Each row is a point on a tangle of strands that fork, close into loops and nearly touch. The rows are in no order.
Two points are linked if the straight distance between their rows is under 33.2.
toba: [ 18  22  16 -21  -6  18 -20  -9]
fud: [ -2 -13  26  -4   9 -12 -13  44]
durem: [  0 -22   9  22  38   6  -2 -17]
fazu: [ -8  14 -12  17   8 -19  30   4]
fugas: [ 28  -1  41  -7 -10 -20  -6 -37]
fot: [  9  16  -6   0  19  19 -14 -31]
fas: [  7  17  13   6  25 -24  -3  35]
Zed: [ -8  14 -25  14   5   7  20 -19]
Pob: [ 12   7  17 -20 -13  26 -23  -3]
tevo: [ -2  32 -22  -3  26 -15 -13  41]
mele: [ -8 -35  18  13  17   0  -7   9]
Faros: [ -4  -8  -8  27  41  -5   2 -26]
Voni: [ 22  -4  24 -15  -7 -15 -38 -34]
semuk: [ 12  22  21 -18  -9  35  13  14]
dopo: [ 26  34  14 -17  -3  -1 -18 -19]
Pim: [ -5  28 -33   0   7 -29  -5  39]
Tudop: [  3 -22 -38  31 -13 -13  15  -8]
Rofon: [-39 -36  12  -7   5  -6  -2  13]
Zonil: [ -2  10 -23  11  26  13  -4 -36]
sokeg: [ -4  21 -28   3   1 -37   9  35]
fibu: [ 27 -13 -32  22 -36  16  16  -2]
vil: [ -4  -8  14 -34 -24  -4 -36 -18]
paru: [ 23  -4  36 -11  -6 -22 -25 -36]
Tugar: [  6  -9  15 -26 -14  -5 -46 -24]
gup: [-48   1   2 -39  -4  17  -2  -3]
karo: [ -4 -15  31  -2   0  -1   7  38]
Zorup: [ -1  10 -25  11 -23   0  38   6]
Nakug: [-48  -7   6 -32 -17  20   8  10]
buku: [ -3   5 -14  22  34 -37   3   0]
kifug: [-23 -18  22 -20 -24  23  15  30]
muze: [ -7  -3 -14  27  37 -27   6 -12]
lefi: [ -5 -11 -35  26   5 -40   0   2]
gede: [ 28  21  30  -5  -6 -28   1 -42]
geza: [  6 -28 -36  33  -6 -33   4  -3]
sofug: [  4   5  24 -16 -15  40   5  16]
namil: [  3  25  -3   2  27 -24 -10  38]
vusid: [ -3  18 -12   9   6 -33  21  24]
bur: [  7  -3 -31  15 -35   9  27   1]
Fod: [  5  -4   3   2  16  28 -16 -21]
vokuz: [ 27  34  16 -14  -6 -24 -10 -31]
Lusep: [  0 -17 -44  24 -15   2  14 -20]
buvak: [ -2 -28  17  17  30  -1  -8  -1]
bim: [ -3   1 -17  22  36   6   6 -34]
Pap: [ 5  0 30  2 12  2 19 34]
butu: [ -8  12 -15  18  11  -2  26  -9]
lib: [-36 -18  10 -24 -20  23  11  16]
Motu: [-18  -5   6 -39 -24   3 -29 -11]
vuf: [ -5   4 -40  12  -7   5  12 -25]
bedu: [-38   3   1 -44 -17  10 -20 -10]
zopi: [ 7 15 26  8  7 16 31 22]
dizu: [ -8   2 -40  19  12 -43  -9  12]
reten: [-10 -18  26  -7  -9  18  12  27]
diz: [ 45  -4 -21  29 -33  21  18   3]
zapoz: [ 5 24 19 -7  1 25 28 18]
Mun: [-13  -8  12 -34 -24  33 -13  10]
bivep: [ 56   3 -25  30 -26  25  12  -3]
Toz: [ -1  -1  16 -32 -28  25 -19   8]
soru: [-22 -37  20   3   4   4  -2  11]
mosip: [ -1 -22   9   2  13  27 -13 -15]

A tip is a point with one link. Name the tips that can be reached along the links from each point below, in the order of the rows.
fazu | fas, dizu
muze | Rofon, buku, mosip
zapoz | fud, sofug, Mun
fibu | Zorup, bivep

A fork is a point with three links, a tip a point with one. Leave the first point through the second and follow the links. Name the first fork or tip that comes.
Lusep / Tudop | dizu
sokeg / Pim | fas
bim / Zonil | mosip
Rofon / soru | Faros
vokuz / dopo | Mun
bivep / diz | Zorup
zopi / zapoz | sofug
durem / buvak | Rofon

A piece is all that can be reached along the links. How many separate loops has the piece of each point below (a circle has one, a figure eight two, a Y none), and how many tips (points with one link)?
diz | loops 0, tips 2
sokeg | loops 0, tips 2
durem | loops 0, tips 3
Pap | loops 0, tips 3

Name the points in between on the shortest way along the links from the first point to the second, in order.
semuk / fud | zapoz, zopi, Pap, karo
butu / tevo | fazu, vusid, sokeg, Pim
paru / Motu | Voni, Tugar, vil
kifug / vil | lib, Nakug, gup, bedu, Motu
Fod / Faros | fot, Zonil, bim
